Each row is a point on a tangle of strands that fork, close into loops and nearly touch. The rows are in no order.
Two points are linked if the straight distance between their rows is under 84. Some points are linked to none.
q_804: [ -8  17   6  -1 -14  17 -27 -13 -32   9 -19  37  -4  39  -4   3   7  34
 -13  14  -5   1   7  -1  35   5  12  10  15]
q_913: [-22 -18  19  11  -1 -29  11 -30   7  26  -2  24  -2 -27  29 -31 -17 -55
   3 -38  54   3  -4  11  13   7  -6   3   1]
q_199: [-26  14 -25  -9 -22  -5   3 -12  30  19 -17 -10   5 -20  42  24  21   6
 -44  11  18  -1   9 -16   2   9 -32  13  19]
q_612: [  5   9  12  45  20 -13 -20  20   2   1  13  41 -26 -18  -2  -2   4 -24
  21 -36  -2  -7  -3  15  -9 -11  -7   3  -2]
q_712: [  2  -1  42   0 -11  -7  13 -20 -16  12  10  48 -20  11   4 -22  -9  22
   6 -11  36 -19  -6   9  24  12  24  -1   9]
q_157: [-25  16  -5  26  17   4 -29  27   3 -11   3  -5  19  -2   4  13  12   6
 -14  30 -31  25  19  -8 -25 -26   5   1 -20]
q_941: [-15  11 -19  -8   2  31 -34  -4   7 -18 -29 -15  28  17   7  29   1  27
 -18  22 -22   8  10  -2 -11  10   1  -6  15]
q_388: [-12   8  18  12  20  25 -11  36  -3  20  -6   0 -50 -35   0  13  17  -6
 -14 -11 -14  26  -9  14  18  -5 -25  50  14]
q_419: [ 26   2   2  42   7 -16 -17  12   0   8  14   8 -21  23 -16   1 -18 -10
  -9 -16 -11   6  12  42   5 -30  32 -34   2]
q_339: [ 14  30 -25 -36  21  25  45  -3 -11   6  30 -22  14   5  -8   0 -12  -4
  20  -1  11  11 -15  -1 -10   4  -9   5 -15]
q_602: [ 20  -7 -39  13 -26 -14  25  -5  -9  -3  14 -39 -22  17 -24 -20 -36  19
  25 -15   3   0   5  14  13 -22  15 -39   0]
q_872: [ 18  28 -18  -4  52  14   8   9  10 -23  12  11   6  14  -3   1 -19 -22
  24 -14   9  -1   7  26  -4  41  -6   9 -30]
q_469: [-26  25 -18 -10  -1   3   5  17  21  47  -8 -12   5  -9  -1  -1  18  -4
 -55  -5 -37  17  -1  -2  19   9 -31  38  26]
q_738: [ -7  19 -33  16 -14 -26 -14 -11 -26 -23  -7 -23   1  -8  49   8   9 -22
  10 -13  23  15   5 -21  -4 -23  -8  -8 -28]
q_606: [-14 -36  17  -3 -10  32   2  21  13  53  12  37   1  12 -26  23  12 -34
 -16  26 -10   0  22   8  10   0  -3 -11  10]
q_326: [ 11  29 -20 -16   9  19  31   4 -25   9  28 -11 -12   5  -9  -1   1   7
  12 -14  -3   8 -18   2  23  -1 -18  32  -5]
q_269: [-11  12 -32  22 -19 -22 -10 -12  -1 -29  -5   6   4  -9  41   9  13   2
  11  -5  11  -9  17 -23  20  12 -14   5 -27]
q_894: [-12  20 -52   2 -13  -6   6  15   9  43   7 -17  17  14   8   1  22 -19
 -47   2 -28  28  17 -14  32  -9  -6  22   8]
q_370: [-27  -7  19 -23  -1  -6  -2 -17  45   9 -26 -18  -4 -36  45  41  22   8
 -54   6  14 -13  -3   7  -8  16 -28  10  15]
q_929: [ 25 -15 -22  20  -5 -44  -8 -15  28 -20  -7 -16   7 -22  42  22  13 -29
  -5  -9  18 -21  -8 -16 -28  -8   8   0  -7]
q_407: [ 11 -15   5  -4  -3   1  17 -14  14 -16  -6  34  17  22 -27   3 -11  20
  26  18   8 -28   4 -16  -5  26  28 -26  -8]
q_88: [ 46   0 -41   9   3   6  11   4 -13   5  16  -9   4  21 -20   6  -3   6
  29 -14 -13 -14 -20  -7 -17 -19   6  -5  23]
q_967: [  4 -18   2 -33 -18  12  39   6  14  23   0  -6 -15  13 -40 -32  -6  28
 -10  19  -2 -16 -17  -9  19  24   4  15  26]
q_552: [-16  14  43 -20  -7  -5   1 -30   3 -22   9   3  20 -16  18  16  23  34
 -25  17 -13  -2  12  -9   1  -8   1   2 -27]
q_105: [ 14 -10  14   4 -10 -38 -12  -8  -3 -18 -28 -30 -38 -17  15 -21   1   3
 -14 -21  28   9 -15  -7 -14 -12  21  -3  14]
q_232: [-23   5  -7 -16   1  20  17  38   8  21   2 -25  -6 -19 -30 -20   0   8
   2  -1 -41   2 -23 -10   8  25 -37  44  16]
q_778: [ 36  -1  11   6   9   4   3  -2  12   2  23  -1  -7  10  10  45  19 -11
 -48  19  -6  -2  18  30  31 -19  20  12 -17]
q_868: [-24  -6 -32  -3 -30  25  -5   7   0   8   5 -32   7  -3   8  41  20  18
 -18  16 -27  -1   9 -10  23 -16 -13  10   4]
q_548: [-19 -24   8   3  -6  19  -5  30  21   7   3   7  11 -30 -10   4   8 -12
  23  23 -29 -29   2 -17 -22  17 -40   1   1]
q_969: [ 42 -19  15 -17  -1 -25  47 -11  32  22  32 -23   0 -16   8 -11  -2  -9
 -17  -8  12   0  -3  17 -11  -4   4 -14  11]
q_448: [  0  21 -14  19  13 -22 -24  -7 -19 -12  -9  17  -7  -1   6  -9  -7 -19
  26 -39  12   0  -5  -2 -20  -8  -6  -7  -5]
q_720: [-12   6  22  20   7  -4 -38  11  -8 -24  -5 -20  13 -16   4  12  21  26
 -24  32 -36  16  -4  -5 -28 -44  15   7  -7]
q_901: [ -8   0  10  12 -11 -10  21 -14 -10   6  16  12 -11  -9  30  23   2  20
   5  19  39 -16 -10 -16 -10 -26   4   6  -5]
q_151: [  8   6  27  20 -17 -25   0 -22 -17   8  -5  26 -44  11 -11 -31 -30  28
   4 -34  24 -11 -12  30  26  -5  21 -16  24]
q_446: [ -4  -8  34  42   3  -1 -21  14  -4   6  23  63 -14 -23  19  19  16 -17
  25  -8   6 -18   6   5  -2 -15  -9   8  -9]
q_320: [ -9  14  28  11  16  32 -17  18 -45   6  13  28   8  17 -32 -11  -4  11
  25  -7 -30  25   2  13   9 -16  19   3  -3]
q_311: [-22   3  -7 -24   3   8  -8  -6 -24 -11 -11  -5 -10  23  -2 -43 -16  -5
   9 -10  27  24  14   5  12  32  -2   2  -7]
q_976: [  3  11  18  17  10  14  -9  22  -8  -3  -8 -18 -49 -30   5  32  19  26
 -28   4 -20  12 -23  10  27 -27  -9  48   6]
q_250: [ 15 -19 -15  29  18  40 -29  35   3   0   8  12  -4  10 -13  44   3 -12
  15  16 -28 -14   3  19  -7  -5  -4  16   8]
q_904: [ 30   2 -21 -12  11 -31  21 -13  24 -25  10 -43   9   9 -16 -26 -21 -11
  -3 -26 -11  -1   9  13 -16  12  13 -25 -10]
q_680: [-17  33 -15  -6   1 -18  30  -5   3   5  18  31  32  -4 -27 -31   0  -7
  33 -20 -19 -13   2 -25   8  14  -7 -16 -29]
q_380: [ -2 -20  22 -35 -15   0 -31 -31   5 -15 -18  -4  42   5  10  -1  20 -10
 -10   4 -24   8  20  -8 -15  21   3 -10   2]
q_348: [ -5 -24 -11  -7 -27   3   5  12  -8  42  -9  15 -12  42 -40 -38  -4   3
   0  11   1   2   3 -20  -2  -3  22 -21  40]
q_749: [ -4 -25   0  -5 -18   3 -17   0 -15  -1  14 -11  18  -5  11   1  17 -25
  18   3  -7  13  21 -16 -24 -24  -8 -15  -2]
q_285: [  9   2  -3  31   7  23 -44  34 -30 -43 -18 -27  -5  -1   4  15   4  13
  14   2 -45  20  -8   6  11  -5  -2  32  -7]
q_95: [  6   1  41  14  -5   0  29 -21 -24 -13  34  18   0 -11  26  25  -6  25
  17  11  31 -11   2   7   2 -31  16 -12 -25]
q_194: [ 20  -7   6 -17  18   5 -15  -9  18  -5 -28   9   6  -1   3  13  -1   4
  11   6   2 -29 -32  -6 -46  25  -8   9  27]
q_771: [-35  20   3 -13  18  54  -4  22 -23   0   4  -1  37  -2 -36  22 -10  22
  39  17 -45  15  -9   0 -12  -3  -6   4 -18]
q_942: [ 25   2  17  31   2 -15   7  16  -7   1  29   0 -22  15  -4   7   5  -2
 -34   3  -9  13  17  34  37 -36  34 -12 -18]
q_122: [-22 -19 -12  17  -2  26  -1  25  17   2 -13  41 -15   2   0   5 -13   5
  42  29  22 -35   2 -14 -12  38 -21  10   6]
q_737: [-19  -1 -17  21  10  -4   3  31  13   8   7  -6   5  13 -21  -4  -1   1
 -17  36 -11  15  18 -12 -15 -26  21 -13 -17]
q_588: [  8  26 -17 -25  16   2  51  -6 -13   8  35 -31  21   2  -5  -8 -13  -3
  14  -3  10  30   7  -6 -25 -24   1 -28 -24]
q_882: [ 25  20 -10   3  18  -9 -21 -16 -40 -31 -13 -11   0  13  15  -4 -14  -7
  37 -31  11   9 -21  -1 -31 -15   0 -13   4]
q_770: [  5 -12 -11   5 -11  21  -6   5  -4  16  19   1 -11  10  22  42  17 -22
 -26  19   8   3  25  21  35 -13  -1  13  -9]
q_108: [ 48 -11   2  18   6  -3  -5 -10  11   2   0  22 -17 -21   8  11  23 -15
 -13 -32  -3 -19 -25  18  46   4 -15  52  19]
q_116: [  8 -29  10 -21 -30   0   2 -17 -13  45  -3  35  23  27 -32 -23   9 -21
   1  -4  -5   7   4 -16   6  -2  19 -31  31]
q_137: [ 34 -18  -2  -2 -13 -16  -8 -16   2 -17  -3 -10  -5 -15   6 -15  21  -5
 -16 -24 -12  -6 -11   4  41   7  -7  34  10]
q_566: [  5  10  19  13  22   1  -4  13 -10 -18   4   0 -20  -4 -13 -11  -1  24
  -1   1  -6   6 -15   7  -8 -15   7  16   2]
q_271: [ 10   8   9  -8   7  -9 -21 -12 -34 -30 -16 -11 -24  10   2 -33 -14 -21
  12 -45  14  24   1  26  26  21  -4   7  -4]
q_368: [ -3 -17 -11 -13   8 -17  10  16  27   9 -18   6  26  15 -27 -31 -23 -35
   9  23  -1 -15  22 -27 -38  29  -6 -44  -7]
q_678: [  1   7 -29  -4  -5 -25  31   6   5   1   6 -25  11  16 -46 -36 -14  28
  13  -1 -21  -1 -10 -32 -25 -20  18 -28   7]
q_347: [-33 -23  -2  16  -9  22 -27  35   1  -9 -12   5 -14 -35   4  -9   9 -14
  36   1  -9  11   6 -22 -15  14 -43  14   6]
q_864: [-18  13  24 -33  19  24  14 -25  -7  -8 -12   9  19   3   1   7 -19  30
   8  40  40  -6 -13   8 -30  11  14  -4  -6]
q_963: [ -6 -12 -19  -5 -18 -15  -2 -12  -5  33  -5  13 -19  23  14 -31   1 -26
 -33  -8  40  15  17   9  43   8   3  15  13]
q_8: [-20  11  36 -16 -11  14 -11 -21 -23  13  -2  57  -6  21  -2 -21   5  17
  -1   1  19   1  10   5  37  31  14   8   0]
q_746: [-19  -1 -14 -33 -22  -4  24 -14  -5  32  -1  -3  25 -11  -5 -51   2 -18
  15  -8  13   0 -18 -32   5  10 -33   8  13]
q_772: [ -8   2 -17  -1  -3 -24  10   4  26  21   2   0   5 -11  16  -4  17 -15
 -23  13   0  -4   2 -22 -14  -1 -21  11   2]
q_364: [-39  29  -5 -20   7 -14  -2 -14 -18   6 -37   2  -7 -25  24 -39  -4 -16
  26 -34  31  26 -11 -33 -16  22 -26  12   2]
q_358: [-15 -25   9  -6  -5 -12   4 -23  10  30  -5  19   0 -12  40 -20   4 -52
 -25 -14  51  22  13  11  28  12 -19  22   1]
q_647: [-19   4   5  28 -10  24 -17  12  12 -10   2  34   0   6   3  34  13  27
 -16  28 -26  -6  32   1  40  10   4  10 -11]
q_201: [ 12   4  -8 -20  26  13 -19 -10  21 -12 -47 -16  -9 -26  27  30   9  -8
  -1 -11   6  -2 -20  -6 -33  25 -24  24  22]
q_307: [-22 -12  30 -29  -9  30  14  26  17  19   1  -3 -11 -15 -40 -26  -4  17
   4  18 -22 -26 -24  -3  14  38 -20  19  20]
q_26: [  8 -25   1  28   6  29 -29  16  12 -13  -5  39 -11   6   2  35   0   2
  25  19   2 -32   2  10 -11  14  -5  13   8]
q_918: [-22 -13   8  25 -18  14 -12   9  27   6  13  34  11 -14  13  45  27   3
 -12  25 -22 -19  30  -5  14  -1 -13   0 -14]
q_912: [-13  30 -24  -4  11 -49  -1   2  17   0 -19 -29 -11  13 -18 -43 -10   0
 -30 -14  -4  14 -11 -18 -37 -11   7  -9   5]
q_36: [ 12  -3  50 -15 -11  -2   0 -31 -16 -42   4 -16  10  -9   0  20  21  49
 -21  21 -24  -7  -4   2  18 -23  21   6 -16]
q_258: [ -1  15 -10  10  -2 -11  34  -1 -17  16  31   5  17   7 -17   0  -7   8
  18   2   0  17   8 -17 -24 -50  13 -45 -16]
q_856: [  6   7  27  25 -11 -39 -22 -15  -8 -17 -28  22 -50   5   1 -18 -11  15
 -18 -26  23 -17  -9  16  29   2  24   5  10]
q_834: [-12 -29  11 -28   2  -3   4   1  51  13 -15 -32  -2 -17  23  29  11 -10
 -56  33   8 -15   4   9 -22   9 -19   5  10]
q_37: [ -2 -27 -20 -17 -20   5  22   2  -9  17  -3 -14 -21 -11  -7 -40  -5 -10
  22 -17  27   3 -19 -14  10  13 -24  21  28]
q_30: [ -8   4 -16 -42  14  22  11  10  17  19 -13 -15  38  13 -32   4  -7 -13
  -5  25 -37  10   1 -17 -23  26 -10 -14   1]
q_843: [ 18 -14   4 -17  17  -2   5  -1  20   8 -11  11  26   5   0 -10 -21 -32
  22  14  14 -28  -8  -5 -46  36  -4 -19  12]
q_829: [ -6  14  -4   4  23  -9   1  15 -17 -29  -6 -42 -21   7 -24 -40 -25  18
  -8  -7   3  33  -7  19  -1 -11  14   3  -5]
q_52: [ 43 -22 -14  10  -2 -41  36 -13  28  12  11 -33 -17 -26  25  -1  -9 -12
  -4 -23  27  -8 -15  10 -19 -14   4  -9  19]
q_80: [ 17  11 -50   5  -1 -16  -6   9  -7  27  11 -12  18  18  -1  -3  16 -33
 -17 -16 -28  17   6  -9   9 -23   3   7   1]
q_330: [  6 -11 -23  17  -3 -23 -10   8  14   4   9   6  14  12 -20 -21   5 -33
   2 -21 -24  -3  19  -1   5  -3   8 -11  -7]
q_506: [ 21 -12 -35  13 -29   8  -1  -6 -14  -8  14 -15   0  10  37  42  11 -17
   3  18  21  -8  15  -4  23 -18   1   0 -21]
q_295: [ 16  -2 -43   5   3  -3  26  20  -1   9  15 -17   6  10 -38 -26 -13   4
  37 -16 -26 -11 -19 -19 -27 -10  -5 -15  18]
q_234: [ 57  -7  -3  -2   3 -10  20 -23   7 -26  14 -10  17  17  -4  24   0  10
   2   0  -7 -12   4   7   6 -10  29 -21 -10]
q_263: [ 12  -6 -21 -15   5  16 -20   0 -28   5  -7 -13  -6  44   5  -7  -6 -22
 -10   2  19  29  17  15  13   9  11   1   4]
q_178: [-13  20  24 -62  23  25  -4   1  21  27 -21   3  42  14 -28  -5 -11 -22
 -19  19 -26   7  -5   3 -13  50  -7 -19   2]
q_611: [-12  21  44 -31  20  10  28 -19   6   7  11  16  37  -4  -4   6  -8   3
   1  33  20   9   0  -1 -38  -5  16 -32 -25]
q_430: [-26 -21  12  12   0  22  -7  32   2  16 -10  22 -36 -12  -2  -9  -5  -4
  19  16  27  -4  -2  -9 -15  14 -19  16  17]
q_87: [-34   0  16  13   8  37 -38  12  11  -9 -17   8  -7 -38  30  59  22  16
   2 -11 -14 -15  -6  12  -5   3 -37   5  10]
q_142: [ 13  -9 -11  33  15  21 -39  37 -17  -7   3   9  -5  11 -18   8   2  -6
  31  -9 -40   4  -5   3  -8  -8  -1  22  11]
q_119: [ -2  17 -21  32  -4  20 -31  14 -11  11 -14  42  -3  45  -7  22   4  17
 -11  24 -17   0  17  -2  32   0  25   8   4]
q_341: [ 18  13  31  17   7 -30 -11  -5  -7 -36   0   5 -22   7  -7 -19   2  27
 -19 -12 -15  -4  -5  13  23  -7  22   8  -8]
q_811: [ 26 -12  28  -3   7  21  34   5   5   7  37  11  -8   2 -17  12  -5  10
   1   8   8   2   6  26  14 -10  17  -8  -6]
q_538: [-23  -2  46  15  -2  14   1   6  -4  17  30  40  -7 -43  26  30  16  -7
  24   8  12 -19 -10  -1 -27 -20 -20   6 -10]
q_892: [ 18  27   4 -16  19   6  24  -1   9   3  29  12   6 -17 -11 -12   4  -8
  17 -24  -8 -14 -24   9  21  26 -15  28  -7]
q_492: [-36  16  35 -34  -2  -3 -13 -21 -20  -1 -18   7   6 -10  23 -32   1   7
   4  -2  23  25  -7 -19 -25  18  -9   4   3]
q_318: [-12  -7 -15  17   1 -27  -5  14  23  10  -3  21  18   7 -31 -33 -17 -39
  21 -11 -16 -18  16 -12 -40   2  -4 -44  -1]
q_980: [-37  -4  29 -57  22  30  -6  15  30  23 -23 -14  21 -10  -9   6  -8  -1
 -25  26 -14 -20  -4  11  -8  48 -27 -26   3]
q_948: [ 23 -13  16   1   7  15   1   1 -32  13  -4  -7 -38  16  21   4 -18  -3
  -7   2  58  23 -12  31  -3 -25  14  -5  23]
q_216: [-12  19   2  36  20   2 -30  24 -23  -1  -8  33  -1  39 -30  -8  -7   9
  -3   8 -25  15  16  11  17 -15  30  -2 -14]
q_580: [  8  17   5  37 -10 -17 -40   8 -14 -33 -14  -7  -4  -1  18  10  24  28
 -20  14 -27  -1 -17 -15   2 -32  18   3  -7]
q_96: [ 11  -3   6 -11   1 -16  37 -30   9 -25   6  -5  35   4   1  29  -3  22
 -13  42  27   4  16  -8 -17 -29  42 -35 -36]
q_257: [-33  22   2 -20  10  40   8  15  13  -4   2  -3  28  -8 -26  17  -2  27
  20   7 -48  -8  -5  -4  10  34 -20  10 -13]
q_990: [  2  34 -13 -20  32 -27  10  -7  13  -6  -8 -10  11  16 -15 -38 -17 -12
  -2 -20   2   5  -6   2 -36  19   2  -9  -6]
q_527: [  5   5  -8  40 -17 -29 -39   1  12 -10 -20  17  -8 -22  33  21  32   8
  -8  -1 -10 -17 -11 -30 -10 -15   1   9   6]
q_769: [-28  15  -5  31 -13  -2 -13   5   2 -41   2  26   4  -3  14   4  11  34
  12  12 -16  -9  31 -22  33  20  -4   7 -33]
q_577: [  5   0  -5   4   3  -6  15 -22  -3  22  14  24   7 -14  10 -33 -17 -41
  33 -50  38  -1 -18  20  22  11 -16   4   6]
q_202: [ 18 -28 -37  28 -29  -7  12   5  -2 -12   6 -11  -8  22 -22  -4 -23  17
  34   7  17 -22   7 -10  -5 -21  27 -42   2]
q_649: [-25  41 -21   6  -3 -44  11 -22   5   5   3  20  -9   7   6 -18  -4  -6
 -17 -22  19  -8  11  -6  15   2  -3   5 -21]
q_816: [  3  -7 -15  21 -11 -33 -20  -2  37 -13 -17   3  10 -11  30  11  18   2
 -14  20  -1 -22   0 -33 -32   1   3  -2   1]
q_812: [ -7   5  21 -11  16  43 -15   9 -31   7   4  14  37  14 -44  19  -3   6
  29   8 -41  19 -10   5 -19 -16  16 -15   0]
q_406: [  9  -2  -2  43 -18 -26 -33   2   1   2   3  13 -33  17  -8  -8 -13 -37
 -22 -27   9  -4  19  42  25  -9  20 -21  -1]
q_356: [-46  12  -6 -29 -18  20 -13 -21 -10   5 -37 -29  -5   5  35  16   1  38
 -38  27  41  22   2 -11  -8  -1 -10   0  22]
q_287: [  1  -4  21  16   7 -12  -7   8  -6 -27  -6  -7 -57 -10  -3 -20 -20 -20
   1 -37  25  15  10  38  29  11   1   8 -11]
q_838: [ 34   0   3  -5  11  11   9 -14   6  13  10  24   0 -26   9  -4   8 -29
  19 -38  18 -14 -31  20  25  17 -20  35  13]
q_806: [-36 -10  37  11 -10  10 -11   4  17   2  18  21   4 -35  26  42  26  11
  -9  25  -7 -17  13  -7 -17 -19 -23  -1 -17]
q_281: [ -4  11  35  -4   4 -14  29  -7   3  12  23  22  24  -7  -8 -13  -7  12
  22   8   8   0  -1 -13 -39 -19  15 -41  -9]
q_415: [ 29 -28  14 -10 -21  -7  10 -17   4 -21   9   2  10   1 -19 -17  14   6
   0 -14 -23 -10   7   1  38  20  12   7  -1]
q_392: [ 18   9  29  13  22 -46 -35  -8  23 -28  -5  11   5 -20  11 -10  29 -14
 -37 -26 -35   5   3   9   0   5   5  17 -11]
q_932: [ -7 -14   3  -9  -7 -15  21 -23   3  -1 -15  -6  -9 -18  36  17  -7  14
   7  16  44 -20 -25 -30 -33   5   5  14  15]
q_278: [-39  30  19  -6  -2  22 -26   4 -18 -15   0 -28  25 -19  20  35  21  31
 -28 -18 -50  21  11  13  22  -7 -23  14  -3]
q_321: [ 10 -17   1   1   3 -13  18  -5  -2   6   1 -28 -27  10   5 -23 -33  15
  -6   5  53  18  -2  23 -19 -19  26 -26  13]
q_99: [  4   0 -31  -4 -18  11 -28   0 -25  19 -16  -2 -17  39  21  -6   6 -21
 -30   1  17  28  17  13  51  13   4  17  15]
q_541: [-11  26 -18  11   0  -2  22  -1 -22  -8   2  16   7  33 -22   8  -8  27
 -11  24   1  17  19  -6  39 -15  28 -12 -38]
q_627: [-29   8 -16 -29   0  16  -2  11  12  10 -13 -16  24   3   1 -20   1 -14
 -16  12 -20  25  20 -13   1  36 -31   9  11]
q_462: [-20 -22  25 -15  -4  29  -9  21  29  27  -3   7  21 -47 -16   2   7 -17
  15  11 -32 -47 -27  -1  10  24 -53   0   9]
q_184: [-21   4 -13 -17   5  26  12  33   9   3  -5 -42  14  -1 -33   6  -5  33
  -1   5 -59   4  -7  -2   8  16 -14  40   4]
q_511: [-10 -23  21  -8 -31 -14   3 -22 -18  10  24  15  29 -15  16 -13  18 -26
  18 -10   9   5  20 -15  -4 -19  -3 -19 -11]
q_190: [ 27 -24 -40  10 -41  -2  10 -15 -24 -22   4 -13   4  26  13  16  -2   3
  32   8  21 -24   5 -19  20 -11  20 -24 -13]
q_915: [ -3  -1   4   4  11  32 -18   9 -25 -42   1 -37  10 -10  -3  32   3  24
  11  20 -32   9  -4  14   3 -19  -8  19 -20]
q_954: [-29 -17  27 -43  18  15  10  13  43  24 -11 -27  10  -9  -4  17   1  -6
 -50  38 -10  -7  12  13 -16  19 -19 -17  -5]
q_830: [  2 -27   6  22 -50 -15  11  -1 -25   0  14   1 -36  10   3 -17  -2  10
   7  -7  22 -13   9   9  54 -20  17 -14  -1]
q_192: [-10  24 -14 -25  10  -8   5  -6  -5  16 -17  -2  17 -26   0 -52  -1 -24
  28 -31   5  12 -34 -25 -12  21 -39  17  11]
q_308: [  2   0  -9   7  19  32 -26  10  23  -7 -43  -8 -32 -37  29  60  18   2
  -4 -12   2 -10 -10   9  -2  10 -28  27  21]
q_259: [ -9 -16 -32  -6 -10  12  15  22  12  20 -19 -21 -20 -29 -10 -25   8  -8
   2  -9  -8   5 -24 -17  21  14 -44  45  31]
q_754: [-25  18   8 -26   0  -3  -9 -13 -21  -2 -11  -9  18   9   1 -29   6  21
  -1  10  -4  25   1 -26 -29  -8  -2  -4   3]
q_896: [ 10  22 -12 -14  36  29 -10   1  -5 -35  -6  -6  -1   7  12  10 -14  -7
  15  -3   7  15  10  22  12  46 -17  29 -23]
q_472: [-13  30 -11  -9  -8 -41   5 -15 -10  -3  -7 -24   5  22 -35 -51 -16  22
  -7 -17 -16  12  -5 -16 -29 -25  25 -30   6]
q_220: [  9 -38   3  -7 -14  29 -13 -10  11 -16  -5  20  16   9  -5  34   2   5
  26  22  -1 -36   6  -3  -8  20   6  -9   0]
q_162: [-31   2  18 -18   7  39 -21   6 -28 -11  -3 -41   6 -14  -2  29  11  39
  -1  -7 -42  11 -16  17  11 -15 -17  20  -1]
q_497: [ -1 -10  17 -10 -10 -11  28 -11  23 -15  19  -8  14  -7   1  20  13  14
 -26  35   5   2  23 -12  -5 -16  19 -15 -35]
q_429: [-15 -25  -4  11 -30 -38  -3 -12  -2   0 -13  -7 -14 -26  23 -27   7 -14
   4 -17  31  -1  -4 -25  -4 -13  -1   0   8]
q_461: [ 25 -10 -16   4 -13  -1  11  -4 -24   4  36  -8  25   9  -6  20   8 -22
  24 -11 -15  16  15  -9 -11 -41  12 -38 -11]
q_507: [-15 -11  17 -35  -4  16  28 -30  -9 -10   1 -18  10  -6  22   6 -21  13
  21  24  47 -11 -10  -8 -29  20   4  -2  -6]
q_353: [  7  42 -21   3  50 -17  -1   8  14  -6   8   9   9  21 -16 -14 -15 -31
  -6 -26 -16   6  10  19 -12  19   0   1 -24]
q_792: [  5  -1   2  -1   7   4  22  -4   8 -27  -6  32  13  26 -45   7  -9  27
   0  26  -7   2  14  -7  30  24  36 -13 -31]
q_543: [ 34  11  17   8  12  -8  32 -26 -12 -31  23   2  24  -1  12  31  -7  23
  11  14  15  -5   2  12  -5 -33  27 -29 -30]
q_814: [  0  -3  30   2 -17 -14  13 -22 -32  -9  29  -5  -1  -1  21  -9  -6  -5
  12 -11  26  15  22  11   8 -26  13 -28 -26]
q_521: [ 31 -14 -10   6  -8   7  17  -3  -3  32  23  16   8  -3   1  16   0 -10
  31  -7  10 -28 -23  -5 -32 -18  -6  -8  30]
q_89: [ 41 -22  -1   3  -7  -1  13   4   2 -37  22 -29  17   0 -28  12   6   9
  16 -11 -47  -5   4  -2  16  -3  17   1 -15]
q_981: [ 20  -2   6 -14  17  14 -33 -17   8 -18 -29  -5   6  16   3  26   5  22
 -19  16 -10 -15 -18  11 -23   5  10  11  20]
q_482: [ 48 -11   8   4   7   4  14 -22 -22   4   0  -7 -27   9  32  25 -21   8
   6  -5  48  -6 -25  25   1 -12  18  -1  26]
q_138: [ 37   2   9 -14   0   9  -3 -31 -41 -14  -7   0  -5  10  27  14 -11  -3
  28 -24  34  -5 -26   9  -4   2   5   6  18]
q_405: [ 35 -29  35 -19  10  14  35  14  33  19  29 -16  -9 -20 -15   3  -5  -2
 -10  13  -1 -13 -14  27 -15   5  -1  -5  16]
q_10: [ -7  17 -37 -14   5   4 -27  -4  12  -7 -30  -7  31  15  14  -4   5  -5
  -1   3 -16   9   9 -22 -26  31 -19  -1  18]
q_493: [-26  22 -14  14  10  17  -5  33   8  43  -7  19 -23 -18   0   4  17  -8
 -24 -11 -18  20  -4   1  23   8 -38  46  23]
q_291: [  0  -4 -27 -14  14  -7  14  16  24   5  -4 -21  28  21 -20  -7  -6 -25
 -11  29 -15  12  20 -21 -38   2   7 -25 -10]
q_605: [ 14   5 -23   9   3 -18  10   6  -2 -24  12 -44 -19   4 -23 -29 -29   0
  12 -29  -5   8  -1  20  -2  -4   9 -13  -5]
q_43: [  8  -4  15   7 -13 -32  -2  -7  -9 -11 -16 -38 -38   2   8 -29 -16  16
 -33  -1  42  22 -13  17  -2 -28  36 -22   7]
q_905: [-30  47 -13  12   2 -19  22 -12 -15   9  11  33 -13  33 -11 -10 -15  16
 -13   1  22   0  21   3  33 -11  18 -10 -34]
q_957: [ 22 -22   4  27 -10 -18  -6 -12   7  -9   6  15 -24  21   8   3 -25 -22
  -1 -16  34 -20  24  39  27  12  27 -23  -7]
q_276: [ 22 -30  -6 -12 -20  -6  20   4   4  25   0   0 -23  21 -40 -48 -12  16
   1 -13   5 -10 -14   1  16  11  17  -4  45]
q_355: [ -1 -19 -18  21  13   0 -24  39   9 -19  -9  -7 -14 -12 -17 -20  -4 -17
  31  -9 -21   2  -6 -12 -32  11 -16   9   9]
q_227: [ 37 -14  -4  24  -3 -47  14 -22  11  -8   7 -23 -15 -28  52  27   0 -30
 -14 -22  38  -9  -9   8  -6 -20  17  -6  -6]

A tip is a point with one link. Name the tips that can be reached along the links from each point below, in the order of the rows.
q_137 -> q_36, q_287
q_250 -> q_649, q_278, q_462
q_954 -> q_976, q_87, q_811

How many points has the smallest loop of links through each point below? Write - if it is on no loop.
q_194 -> 9
q_511 -> 12
q_954 -> 15
q_26 -> 7
q_838 -> 17
q_778 -> -

A fork is a point with three links, a tip a point with one. Leave the first point through the second and follow the links. Name the first fork or tip that comes.
q_918; q_806 -> q_429
q_368; q_318 -> q_976
q_321; q_948 -> q_647
q_577; q_913 -> q_287
q_202; q_190 -> q_957
q_119; q_804 -> q_605
q_287; q_271 -> q_838
q_976; q_388 -> q_368
q_829; q_566 -> q_119
